A landscape with many peaks, sampled at points; each row gives a point and its height.
From any point a climber steps to the highest of the 4 points nearest to it. It stops when none of these is higher. Distance is the straight distance between rows; heights are no part of it.
q685 (h 2.94): [178 137  95 129 134 103  95 163  50 101 138 142 175 133 108 127 119 191
  81 180 153  83 206  82  45 129 127  90 142]
q820 (h 4.54): [136 153 117 117  95 131 142 130 127 180 115 130 183 108 144 123 129 165
 127 142 136  93 186  88  74 111 120 112 121]
q385 (h 5.04): [138 111 155 164 160 130 116 122 174  83 135  94 105 165 124  94 102 133
 107 124 126 146  87 143 211 134 170 158 129]
q94 (h 5.90): [170 147 108 123  96 125 192 135 187 164 115 110 142  74 117 106 119  99
 141  88 127  90 148 124 144  80 103 150 178]
q370 (h 6.59): [150 128 108 116 103 109 189 135 158 177 152 128 147 100 127 146 136 103
 162  76 127 116 137 107 131  94 114 120 190]
q531 (h 5.65): [102 136 148 154 148 144 164 128 145 132 174  97 109 146 102 107 104 113
 159 105 120 153  70 167 175 123 131 172 201]
q361 (h 3.05): [122 117 150 129 153 122 108 114 141  68 127 135  94 124 144 162 135 119
 124  97 102 119 111 137 170 163 151 134  59]
q954 (h 5.88): [101 123 129 146 126 119 153 118 127 159 171  96  95 154 106 138 130 102
 150 120 129 156 104 152 157 113 117 137 174]
q704 (h 6.88): [173 141 118 101  85  95 125 136 124 123 121 102 157 178  76  90 115 126
  93 171 127 135 146 128 113  97 129 154 190]
q8 (h 3.39): [ 52 146 146 156 149 162 121 111 112 128 171  83  95 155  98 136 113 104
 169 167 112 188  74 183 162 157 109 156 159]
q346 (h 5.23): [133 152 118 130  68 141 134  81 116 215 114 107 177 134 139 161 146 158
 138 162 121 146 193  99  95 115 120 119 164]
q137 (h 7.11): [174 150  98 124  88  94  95 113  72 128 124 119 177 157 107 128 150 172
  95 185 125 122 181 104  66 105 101 108 161]
q530 (h 5.59): [126 159 121 146 111 141 163  94 161 220 119 109 165  73 168 152 149 128
 156 121 130 156 153 119 127 107 110 109 177]
q488 (h 5.48): [157 106 126 117 118 124 111 142 129  83 101 141 143 155  98  98 121 146
  83 143 142  98 117 141 117 124 132 137  81]
q408 (h 2.29): [183 118 120 112 160 140 146 174 149  55  84 160 147  99 124 103 105 124
 112  80 148  78 136 129 125 116 130 122  67]
q764 (h 4.69): [ 70 123 164 142 184 150 127  96 124  95 138 135  82 100 159 176 163 105
 149 123  97 143  93 147 169 167 131 133  84]
q295 (h 4.56): [126 156 104 126  84 118 113  92  86 187 108 142 174 140 150 161 165 172
 118 161 141 117 165 104  57 136 128  95 138]
q938 (h 5.55): [143 128 123 131 113 126 142 146 143  95 110 144 116 129 118  89 115 132
 100 102 135 112 108 134 160 103 150 134 120]
q533 (h 3.22): [141 103 131 131 136 139 105 140 130  46 121 136 111 135 118 129 117 133
  91 107 131  86 131 117 122 152 152 143  37]
q487 (h 4.71): [112 140 115 118 120 135 123 128 121 167 114 150 162  94 143 160 155 191
 103 110 148 115 177  79  60 135 127  87 100]
q486 (h 5.97): [125 131 143 131 122 121 116 124 129 126 114 111 107 150 109 119 126 129
 113 126 138 147  96 144 153 137 147 131 114]
q378 (h 6.38): [158 133  90 136  62  97 161 108 153 180 101  88 180 114 109 116 116 114
 129 145 113 127 160 121 118  79 107 134 204]
q542 (h 4.76): [ 45 120 179 136 179 152 134  93 165 105 136 153  85  82 179 179 155  81
 175 124  76 150  93 154 167 171 115 134 109]
q259 (h 2.52): [161  96 123 109 132 155 126 146 124  74  89 176 129 111 129 127 123 149
  98 128 161  75 150 107  75 138 124  93  52]
q575 (h 4.38): [162 134  98 114 128 120 102 139  89  96 126 161 158 138 120 121 127 167
  91 174 160 101 164 117  68 140 119  89  88]
q566 (h 6.22): [ 79 135 126 135 156 131 150 114 123 187 164 125 110 107 134 160 136 108
 192 117 115 138 111 155 145 134 117 113 155]
q604 (h 4.29): [131 120 121 138 137 126 102 125 115 110 109 135 131 111 136 148 147 136
 125 127 129 116 117 137 109 173 155 102  77]
q684 (h 3.87): [ 77 143 144 152 159 133 140 122 134 139 169 119 100 114 130 154 121 108
 174 119 105 182  71 184 157 141 135 161 176]
q262 (h 4.40): [164 133 112 112  89 113 144 143 115 146 114 139 174 125 131 124 119 151
 118 139 134 109 170  95  70 107 107 120 143]
q894 (h 7.31): [110 122 137 127 145 117 181 115 167 206 144 113 110  92 145 157 122  88
 194  88 102 146  98 115 147  78 100 150 203]
q202 (h 3.56): [ 64 130 147 167 150 142  92 117 108 120 157  80 122 138 101 120 117 120
 139 188 115 203  62 180 155 167 118 165 134]
q664 (h 6.60): [150 138 127 121  74 102 120 122 120 138 122  90 149 193  88  98 132 132
 103 192 107 148 136 125 123  99 111 143 178]
q227 (h 5.05): [134 122 118 142  70 125 145  63 135 196 133  69 159 144 113 137 130 124
 146 190 114 184 132 132 134  98  97 142 215]
q311 (h 4.24): [100 118 122 159 103 115 161  94 119 197 151  69 128 136 124 158 136 115
 172 156 121 181 119 120 117 126  84 143 196]
q29 (h 1.92): [164 122 117 102 152 134 157 151 147 124  99 155 138 102 137 116 113 129
 145  86 164  87 175  99  97  97 126  92 114]
q883 (h 3.44): [169 125 120 102 138 146 153 167 156  92  94 176 127  77 127 117 108 119
 137  82 164  74 153 120 133 112 135  95  66]
q702 (h 4.82): [135 165 108 135 110 131 167 101 156 228 107 131 174  44 159 154 155 114
 161  71 151 103 165 101 127  96 107 110 157]
q143 (h 4.80): [ 55 119 136 151 103 135  94 107  88 149 169  77 109 167  85 129 124 113
 146 216 121 215  69 162 119 148 100 151 150]
q802 (h 6.35): [121 130 106 126 111 129 159 128 142 187 121 136 122 117 152 129 143 120
 165  90 160 116 146 118 117 107 124 111 144]
q380 (h 6.47): [119 131 137 142 118 134 142 125 116 129 144 101  92 164  87  98 115 127
 128 139 138 166 103 162 166 136 141 153 160]
q102 (h 6.09): [141 148 119 113  98 108  86 119 104 146 116 121 142 180 129 102 145 162
 100 174 121 129 163 108  94 133 110 106 134]
q658 (h 5.99): [135 126 142 123 128 120 156 137 134 132 124  93 126 175  84  83 108 128
 110 134 127 141 109 162 142 135 169 146 150]
q337 (h 5.56): [137 152 126 121 116 127 161 149 154 162 134 120 120 132 128  94 106 107
 150 101 129 124 125 147 163  78 130 143 173]
q21 (h 4.19): [ 69 129 109 140 140 146  97 107 103 143 135 122 110 132 143 147 133 125
 165 142 135 175 111 149 141 158 133 123 119]
q215 (h 4.99): [148 120 130 100 153 145 122 151 157 111 109 182 102  76 131 129 115 102
 145  51 132  79 123 125 155 128 139 109  92]
q753 (h 7.18): [135 114 131 126 104 132 108 108 126 113 141  89 123 193  90  93 106 129
  99 182 122 174  85 165 169 142 143 145 153]
q199 (h 5.94): [ 91 117 162 110 177 133 123 130 145 137 124 164  89  97 167 162 134  91
 162  83 119 125 111 142 161 128 128  97 135]
q567 (h 4.04): [107 132 127  97 147 129 124 152 138 151 122 170 105  69 182 148 169 129
 145  71 155  78 162  87 100 136 121  85  86]
q138 (h 3.86): [ 59 107 139 167 131 129  65  93  80 113 156  82  96 169 106 131 118 126
 126 204  99 205  60 161 138 179 111 150 120]
q491 (h 4.77): [ 85 130 116 119 163 139 100 114 121 129 117 146  84  91 156 175 152 109
 153 102 110 129 102 139 145 155 132 105  81]
q721 (h 5.24): [146 123 118 122 109 118 176 158 158 131 111 131 138 154 101  86 100 117
 106  76 135 109 124 146 140  96 130 146 156]
q62 (h 5.61): [166 112 157 119 182 132 132 159 174  72 128 172 114  97 159 111 116  95
 126  51 135  97  99 130 164 121 163 152  98]
q674 (h 6.87): [103 133 123 144 120 135 176  96 147 214 147 125 133  81 169 170 136  87
 195  93 106 156 123 120 156  99  80 147 212]
q828 (h 5.93): [ 63 143 148 117 176 153 163 102 156 180 170 140 111 124 155 141 121  67
 196 123  86 152  82 160 167 120  87 141 196]
q716 (h 2.35): [124 135 136 122 124 132 130 133  72 139 106 171 174 104 144 159 146 194
 101 162 176  88 214  87  35 142 122  92  81]
q464 (h 5.31): [150 149 107 132 101 141 160 112 129 208 125 145 174  78 164 128 139 146
 135  86 147  86 169  73  78 119 116 102 132]
q860 (h 2.93): [100 105 136 125 168 151  91 114 146  81 130 149  89  93 168 197 178 119
 121 113 116 106 126 102 143 166 137 101  35]
q887 (h 6.07): [ 93 121 122 138 125 130 118 115 113 157 169  71 106 187  92 114 103 114
 131 182 118 208  83 165 151 139 118 166 167]
q929 (h 2.83): [107 124 120 120 148 145 148 162  98 161 112 175 162  58 178 150 152 163
 143  68 177  59 209  65  55 109 128  91  77]
q264 (h 5.92): [108 116 178 135 181 126 141 137 205  74 142 162  98 117 153 125 121  92
 137  79  99 130  89 126 194 135 143 164 129]
q829 (h 5.11): [173 146 102 118  92 110 164 146 140 141 122 125 161 130 105  93 119 126
 101 130 134 102 152 109  99  95 117 120 170]
q358 (h 5.87): [126 160 117 150 134 147 174  67 137 248 120 113 162  63 177 158 145  90
 186  97 118 163 155 122 144 115  96 127 198]
q986 (h 5.81): [140 151 112 130  85 114 153  87 123 197 119 104 152 147 126 126 146 128
 135 143 120 143 155 122 105  89 118 139 193]
q871 (h 5.34): [131 117 153 107 173 141 103 133 137 116 113 175  90  93 165 162 139 116
 141  91 118  89 116 133 168 125 124 106  86]
q620 (h 5.82): [ 82 130 135 115 171 130 144 105 151 164 151 160  91  96 182 171 145 107
 175  98 106 154 113 137 130 129 115 100 144]
q722 (h 5.91): [ 98 114 170 133 154 165 138 133 154 109 157 123 105 121 151 117  89  81
 164 112 104 155  81 173 186 142 135 152 174]
q773 (h 3.38): [108 100 139 142 156 131  73 134 126  67 140 134  84 127 140 168 154 127
 115 107 135 116 110 115 142 162 153 116  20]
q996 (h 3.49): [100 127 134 146 119 146 115 102 100 125 125 103  93 154 111 131 120 136
 149 175 114 182 113 156 153 156 138 136 120]
q439 (h 3.97): [106 126 121 148 111 128 105 121 116  99 114 125 109 134 133 135 142 147
 119 139 125 137 122 160 134 174 137 103  73]
q570 (h 5.79): [129 120 146 128 143 139 145 125 129 112 163 115 118 157 111 101  97 116
 129 113 114 152  81 158 203 142 149 174 163]
q861 (h 6.00): [104 133 153 116 160 149 170 126 155 162 148 120 100 116 126 119 107  87
 181 109 110 157  96 160 176 113 125 154 179]
q210 (h 4.02): [115 134 117 132 135 152 101 128 120 120 122 143  97  92 152 177 155 158
 143 119 142 115 137 129 115 180 134  89  31]
q826 (h 3.64): [120 105 116 141 131 127  78 126 117  62 145 123  79 130 148 172 159 125
  92 137 133  91 123 113 100 146 167 133   4]
q114 (h 6.20): [ 93 113 148 126 165 145 135 126 145 125 129 139 101 103 149 162 130 105
 170  92 111 129  94 152 177 141 139 150 126]
q208 (h 5.47): [167 128  95 131  67 109 124 112 114 155 120 118 157 153 108 112 125 146
 118 153 119 125 156 120  92 110 117 123 184]
q265 (h 4.57): [ 76 135 130 121 147 133 106 123 113 159 115 155 101  84 152 155 166 126
 137 117 159 114 136 125 117 140 113  96  92]
q249 (h 6.12): [121 142 130 124 101 116 115 101 113 157 125  88 131 190 105 123 116 122
 122 185 127 168 128 132 124 119 112 141 176]
q922 (h 5.29): [131 117 115 139  81 117  90  86  98 164 138  96 120 188 111 140 139 153
 110 195 119 180 120 148 100 137 109 107 163]
q453 (h 4.92): [106 128 123 126 148 139 118 113 136 129 109 140  87 101 131 131 121 119
 139  94 120 105 125 141 136 129 146 121 134]
q413 (h 2.21): [101 120 133 104 188 147  90 114 144 116 114 169 105  52 191 187 167 127
 142  89 136  86 141 104 121 162 135  85  43]
q258 (h 5.38): [107 140 145 161 133 153 128 123 133 117 207  78 129 150  91  86  91 128
 141 140 129 194  57 168 183 124 114 165 187]
q616 (h 6.10): [172 127 118 105  93 107 142 141 112 114 115 128 152 148 100  91 105 141
  98 163 118 121 151 115  95  85 122 122 159]
q224 (h 6.72): [111 136 149 137 167 149 133 136 147  82 137 127 101 126 143 123 121 107
 135  90 114 134  86 162 177 135 149 143 110]
q256 (h 5.85): [158 116 149 135 115 108 101 142 125  81 123 132 154 150 109  89 121 136
  67 128 124 121 111 138 143 132 166 143  90]
q334 (h 5.30): [128 134 109 137 112  99  92 125  90 108 123 140 139 156 117 148 144 163
  90 187 129 135 150 134  76 154 129  78  95]
q615 (h 2.84): [189 118 144 120 126 104 107 155 120  27  87 139 143 155 110  87 120 151
  56 138 137  90 130 103 112 140 159 168  58]
q679 (h 5.53): [ 92 128 146 151 138 126  71  92  92  88 144  97  87 138 102 155 141 132
 106 161 110 161  81 155 148 184 134 135  64]
q545 (h 5.89): [112 135 176 119 194 146 135 135 181 111 154 143 106 101 172 128 129  82
 159 100  91 137  85 161 174 130 140 161 154]
q602 (h 6.57): [163 150 121 118  92 114 116 134  97 123 116 128 135 179 100  84 108 126
  92 162 132 134 136 142 106 120 138 141 138]
q48 (h 4.91): [142 126 113 121 126 143 119 149 138 108 119 147 123 121 118 122 134 137
 127 117 137 112 130 121 123 136 138  97  82]
q344 (h 7.14): [152  96 172 120 170 117 129 162 190  46 142 172 113 101 163 113 114 112
 124  55 118  75 107 104 172 124 163 164  62]
q831 (h 4.95): [149 135 122 120 141 151 152 161 142 114 118 157 119 103 123 113 110 120
 127  79 141  90 133 135 144 125 131 128 110]
q678 (h 7.02): [138 139 132 110 142 123 169 132 187 173 135 130 107 105 136 132 108 100
 182  62 114 116 120 110 154  90 133 128 181]
q560 (h 5.96): [111 125 139 116 156 117 130 136 158 183 128 157 120  82 166 167 142 131
 174  70 133 121 144 110 131 120 106 103 131]
q766 (h 4.63): [166 132 116 110 111 111  89 134  82  84 118 163 143 138  87 118 121 151
  83 175 146  98 159 135  85 139 139 112 103]
q856 (h 5.69): [113 126 153 135 169 147 143 144 175 100 163 106 116 143 143  93  81  88
 149 101 107 144  92 161 216 121 134 175 171]
q461 (h 4.03): [140  97 135 144 114 140  87 119 116  66 108 122 101 141 118 138 134 146
  83 137 124 139 109 130 119 167 163 127  53]
q978 (h 5.18): [120 133 123 127 113 114 133 123 115 164  99 142 123 128 158 145 146 152
 120 129 133 135 159  99  88 148 122  89 104]
q328 (h 6.17): [123 132 150 106 150 119 140 147 147 124 134 118 107 125 122 128  95  98
 145  95 124 148 101 165 171 123 138 131 163]
q873 (h 3.29): [194 120 111 108 127 115 142 181  92  72  92 159 167 153 110  80 102 146
  68 155 153  75 182 116 115 108 143 116  98]
q925 (h 5.26): [158 116 125 130 110 113  69 145  91  76 101 146 125 164 112 138 155 163
  72 191 145 104 136 137 105 154 149 131  53]
q571 (h 6.66): [119 128 120 125  81 106 159 121 136 151 133  96 109 172  97 114 128 116
 139 140 118 138 126 133 135 111 120 138 173]
q794 (h 5.52): [ 57 117 134 120 194 145 155 117 128 156 142 150  93 100 156 162 144  81
 198 113 104 158  85 154 158 153  85 132 171]
q644 (h 4.34): [108 140 113 141  80 121 130  69  93 197 146  73 130 158 123 141 143 131
 151 182 111 183 133 134 112 123  90 138 198]
q520 (h 5.78): [194 137 100 137  73 113 144  88 123 157 128  70 185 142  96 105 130 126
 105 189 129 148 150 109 104 105 101 150 223]
q222 (h 5.86): [154 135  97 119  72  81 113  83 112 162 124  98 159 173  81 121 128 124
 128 195 104 151 155 122  98 104 111 141 208]
q595 (h 5.02): [ 61 137 162 136 176 145 145 122 126 115 148 140 102  92 161 155 146  93
 180 129  95 157  70 169 166 180 108 151 139]
q312 (h 6.37): [119 138 142 146 117 124 129 137 141 132 154  76 144 205  88  74  74 123
 111 170 133 162  84 153 173 119 120 175 201]
q121 (h 4.46): [101 106 138 133 121 110  88 123 103  66 109 103 105 161 134 176 138 162
  95 159 108 155 115 119 130 160 165 135  17]
q109 (h 4.83): [152  95 131 133 148 119  52 149 106  40 141 130 104 177 120 133 136 157
  57 149 120 127 131 108 113 166 160 145  24]
q59 (h 3.57): [184 106 115 121 120 125 126 183 114  50  90 152 144 125 120 103 109 153
  77 127 148  80 161 120 108 128 139 126  50]
q343 (h 6.27): [127 133 125 131  94 115 123 125 127 156 116 119 116 165 123 129 123 136
 118 141 145 137 133 127 106 127 130 119 141]
q942 (h 5.17): [151 147 107 149  98 114  69 118  60 123 137 148 163 151 138 143 154 176
  84 202 144 119 202 107  39 144 115  97 120]
q442 (h 4.93): [164 153 109 141  63  96 107  62 108 171 126  91 188 152 102 118 132 136
 114 219 105 168 160 134 118 108 105 131 214]
q724 (h 5.10): [190 132  91 112  97  83 122 149  75  87 117 136 175 146  91 112 110 148
  88 178 133  97 189  98  92 102 119 114 160]
q809 (h 4.74): [ 98 123 127 122 137 133 108 131 110 138 126 123 103 120 148 161 144 128
 155 124 148 128 133 146 138 153 127 103 122]
q718 (h 6.43): [147 132 134 127 105  95 138 121 140 131 133  85 155 195  64  69  99 137
  87 191 113 161 125 129 148  82 123 176 228]
q863 (h 4.22): [149 133 109 104 138 133 153 158 157 157 133 157 134  69 151 125 132 105
 154  64 133  93 148  94 119  83 135 106 136]
q482 (h 7.40): [151 131 123 133  68  85 153 106 164 173 126  77 137 159  94  89 105 112
 142 155 118 153 151 126 154  98 103 170 212]
q303 (h 2.06): [155 126 101 106 157 158 179 193 143  92  93 186 138  79 130 103 118 136
 149  69 173  54 179 103 112  89 131 112  89]
q485 (h 6.91): [153 100 157 153 134 114 110 163 144  40 148  87 110 179 113  93 123 131
  62 121 118 128 102 123 142 128 159 151  74]
q535 (h 3.91): [193 132 104 114 136 103 111 180  60  66 106 161 179 146  90  87 105 169
  71 178 142  91 190 121  85 111 117 101 131]
q729 (h 6.68): [145 141 137 107 147 126 143 162 181 136 122 153 115  95 140  98 102  90
 162  60 138 100 111 150 162 104 156 147 163]
q187 (h 0.36): [147 137 100 109 105 115 182 155 155 152 117 135 167  96 129 126 138 127
 140  69 154  76 170  96  88  79 101 108 154]
q789 (h 5.80): [141 117 137 118 116 118  66 114  94  85 115 133 111 171 101 129 140 116
  72 181 115 147 104 128 134 163 144 136  94]
q548 (h 3.98): [204 136 110 118 136 115 104 150  72  61 107 148 160 153  98  88 112 147
  44 181 144  97 146 118 108 125 135 125 117]
q709 (h 2.91): [165 131 103 116 119 143 170 177 120  99 105 173 163 123 149 102 101 164
 115 120 149  72 207  86  84 106 122  85  97]
q494 (h 3.03): [137 131 111 115 127 151 141 159 127  99  88 164 151 117 130 123 129 154
 127 111 162  69 166 116  99 127 142  99  72]
q676 (h 4.96): [ 87 122 141 162 137 133  89 107 104  73 132 105  92 124 133 169 157 129
 109 138 114 154  99 120 136 170 159 144  58]
q642 (h 3.53): [137 115 157 126 140 131 104 135 151  70 120 138 103 139 107 116 136 122
 108 110 116 124  97 127 157 140 150 141  52]
q298 (h 5.42): [100 153 163 127 195 175 159 150 195 123 176 142 116 121 149 107 103  77
 169 100 100 160  49 163 192 114 119 180 213]
q479 (h 6.04): [119 103 163 154 137 109  89 119 115  90 151  87 108 174 106 122 121 137
  97 142 117 160  77 144 161 159 145 166  69]
q151 (h 7.00): [153 123 113 120 123 121 147 156 110 125 102 164 166 119 138 106 120 164
  96 133 144  83 191  96  79  99 121  95  89]
q46 (h 2.25): [154 137  95 114 123 160 154 171 134 147 122 170 155  79 163 126 150 137
 119  70 150  94 162  98  87 113 129  98 102]
q605 (h 5.00): [ 91 128 144 145 110 136  92 115  70 124 150  89 111 178  85 117 115 137
 119 209 116 190  77 152 144 158 125 164 142]
q498 (h 3.58): [112 116 119 139 136 155  85 127 101 128  99 154 111  99 148 184 156 143
  94 143 145 100 145 103 103 172 147  93  34]
q832 (h 0.70): [152 127 101  99 132 124 182 183 117 133  97 171 176  69 148 103 131 147
 140  81 162  62 192  57  67  97 131 101 113]
q229 (h 5.83): [156 121 121 124 104 121 112 135 130 140 111 128 140 145 111 118 117 138
 119 126 151 108 150 131 104 110 136 121 121]
q880 (h 5.20): [150 112 135 110 181 143 114 161 156  73 117 176 108  72 172 152 145 102
 129  45 130  82 128 106 138 112 144 133  34]
q736 (h 5.39): [129 124 110 123 112 136 111 130 125 133 124 142 119 130 131 116 127 148
 116 146 140 133 150 128  95 143 130  89  87]
q25 (h 2.12): [ 51 145 131 164 147 152 102  98  97 136 179 105  88 126 115 138 130 122
 150 169  91 184  69 183 131 171 124 148 152]
q233 (h 3.59): [168 108  91 117 111 110 163 181 115  93 109 166 172 119 117  92  84 151
  98 155 148  65 207  83  98  91 112 104 129]
q236 (h 5.98): [160 147 110 101 111 109 182 148 152 140 122 131 125 126 127 107 120 117
 145  80 125  90 140 113 128  91 135 123 183]
q100 (h 4.55): [159 174 121 147  65 106  99  59  97 206 120 113 183 120 104 147 153 145
 114 206 115 152 168 110  92 128 109 111 187]
q87 (h 4.20): [188 125 100 116 109  86 144 181  74  89 108 152 185 159  88  96 106 153
  80 168 147  73 196  96  87  96 102 106 160]
q457 (h 6.14): [110 119 150 125 119 119  74  95 107 102 132 105 102 168  98 132 140 150
  98 190 101 169  93 139 140 176 149 153  96]
q948 (h 5.27): [133 109 185 147 168 143 116 131 171  75 167  93 118 150 123  95 112 123
 136  93 124 167  69 158 206 140 147 183 141]
q496 (h 4.33): [ 85 138 123 125 137 122 144 113  92 172 129 101 106 145 120 144 139 133
 150 135 127 159 116 134 125 141 118 115 139]
q124 (h 6.73): [101 138 118 119 131 130 167 110 146 175 130 124 117 108 135 168 122 100
 166  67 108 131 130 127 132 105 102 106 173]
q521 (h 4.94): [ 97 124 114 140 103 126 132  95 115 187 169  76 108 159 108 142 126 134
 158 158 107 179  83 162 126 111  98 161 191]
q134 (h 5.84): [120 110 155 169 170 140 106 134 145  77 158 109 113 149 148 131 125 123
 122  89 111 127  92 145 185 158 152 163 111]
q284 (h 5.37): [133 120 112 101 151 134 130 136 130 134 114 162 107  96 166 134 131 116
 157  86 131 101 131 119 135 104 136  89 114]
q154 (h 6.05): [136 122 138 113 105 130 102  96 111 134 105 108 124 181  92 130 119 142
 101 166 113 153 122 155 118 144 137 119 135]
q125 (h 6.19): [131 128 123 113  91 118 187 104 166 176 130  75 142 135 104 106 122 104
 165 119 106 154 111 123 135  95 116 155 201]
q373 (h 5.28): [118 117 160 161 132 130 122 130 158  91 164  90 142 163 108  84 100 122
  97 128 128 174  77 151 201 141 148 168 138]
q984 (h 6.03): [112 139 111 137 112 120 158 102 134 209 121 121 142  95 162 157 151 140
 129 110 140 123 160 102  97 107 105  93 141]
q322 (h 4.30): [ 77 136 162 148 168 147 121 124 127 103 163  88 105 138 113 115 126 123
 154 143  98 177  75 175 185 174 149 154 134]
q792 (h 0.97): [153 132 100 105 117 137 189 182 164 123  96 156 146 114 116 106 104 113
 122  78 167  67 150  97 122  78 123 112 127]
q751 (h 5.62): [ 99 107 174 113 195 137 123 121 171  93 125 175 106  92 181 169 150  88
 161  72  89 121  95 130 179 143 128 151 106]
q393 (h 6.67): [ 81 133 134 137 156 138 177  97 134 186 151 113 114 101 139 145 138  96
 199 128 123 170  97 135 127 112  99 142 178]
q493 (h 5.58): [172 108 156 123 106  96  93 139 127  70 104 112 148 169  84  70 118 141
  66 170 121 128 106 141 152 135 151 145 125]
q112 (h 2.90): [145 141 106 123 126 152 127 164 117 130 113 170 144  83 152 127 140 176
 118 107 171  81 183  90  65 143 140  84  69]
q404 (h 5.46): [189 116 126 133 131 105  70 124 103  55 110 129 132 170  99 106 142 154
  64 158 123 136 123 125 137 144 151 138  69]
q656 (h 5.60): [154 139 121 100 145 128 176 168 179 135 111 174 125 107 134 106 104  90
 151  67 142  92 123 130 134 100 132 131 151]
q430 (h 4.87): [152 103 127 121 116 131  95 141  96  73  84 157 156 158 108 115 125 137
  79 166 146  79 134 130 100 142 136 128  43]
q105 (h 6.18): [124 133 104 130 114 144 162  83 152 240 120 110 154  73 166 149 130 113
 184  99 137 141 145 125 142 122  97 137 203]
q490 (h 2.82): [ 65 147 127 143 140 146 116 100 105 163 165  99  86 132 129 159 130 116
 176 153 112 170  92 164 129 181 119 134 141]
q321 (h 3.19): [145 132 109 116 119 112 133 143  74 134 116 154 189 128 149 148 131 179
  95 152 155  94 203  72  54 123 115  95 111]
q263 (h 1.78): [135 125  98 100 163 154 143 183 114 135  94 204 141  62 177 140 118 142
 149  61 174  50 184  78  79 101 127  83  87]
q808 (h 5.70): [110 130 147 139 110 120 168 141 139 158 164  92 106 176  93 116 117 104
 148 115 127 166  79 173 171 121 126 164 199]
q810 (h 3.89): [175 105 149 141 161 141 105 162 165  35 134 153 102 120 148 142 132 115
  91  86 150  95 122 125 138 135 172 158  28]
q983 (h 4.14): [132 141 122 126 133 151 138 139 129 181 112 158 158  65 179 159 159 145
 144  62 144  90 164  78  70 101 120  88 114]
q483 (h 6.69): [117  98 167 142 124 122  82 121 103  92 143  84 123 180  90  90 117 149
  83 198 109 171  83 144 171 172 116 154 129]
q790 (h 4.86): [ 60 127 153 137 162 147 144 100 137 168 177 120  90 112 132 156 127  84
 209 138  91 172  60 173 148 143  96 148 190]
q110 (h 3.99): [ 90 144 104 126 135 138 128 140 110 164 123 154 151  83 166 131 158 174
 137  93 177  99 185  99  68 122 131  88  81]
q416 (h 4.88): [ 99 135 115 145  88 115 116 103 112 176 117 126 126 161 147 157 161 158
 137 163 121 150 155 101  84 127 123 104 132]
q734 (h 6.84): [127 131 104 114 114 120 185 106 187 203 146 100 136 100 150 132 134  95
 182  82 105 167 132 126 163  87 109 154 224]
q357 (h 6.15): [147 148 105 130  83 121 167  89 161 203 137  89 140 123 143 134 132 100
 188 103 108 146 136 123 141 104 102 148 200]
q364 (h 5.09): [ 64 126 156 174 134 135 104 121 114  73 156  91 104 148 113 133 130 138
 132 147 123 181  86 146 164 163 149 145 105]
q730 (h 4.84): [134 124 110 127 110 125 103 132 117 117 111 151 139 122 143 137 153 159
 102 138 158  96 164 122  83 154 149  89  73]
q878 (h 5.74): [116 127 123 120 108  99  84 100  95 142 135 118 125 184 112 132 137 151
 106 211 129 165 141 140  80 141 119 106 135]
q141 (h 5.40): [171 117 150 128 124 133 126 153 146  80 107 125 137 135  92  91 114 139
  87 113 157 101 111 120 135 121 157 133  93]
q822 (h 7.30): [140 112 148 112 175 141 111 149 177  67 138 163 108  99 154 131 140  93
 132  70 125  95  96 117 157 143 148 138  73]

Where does a climber stop that starts at each point below?
q295 -> q482
q826 -> q753
q461 -> q753
q8 -> q753
q773 -> q753

Call two points neighbours if one is among the 4 nearest of the other. Go from one point of each pair to the other, from neighbour to neighbour, staying as high as possible. Name the lowest point that can't be avoided.
q482, q380 -> q312
q894, q380 -> q125
q137, q571 -> q102
q485, q380 -> q479
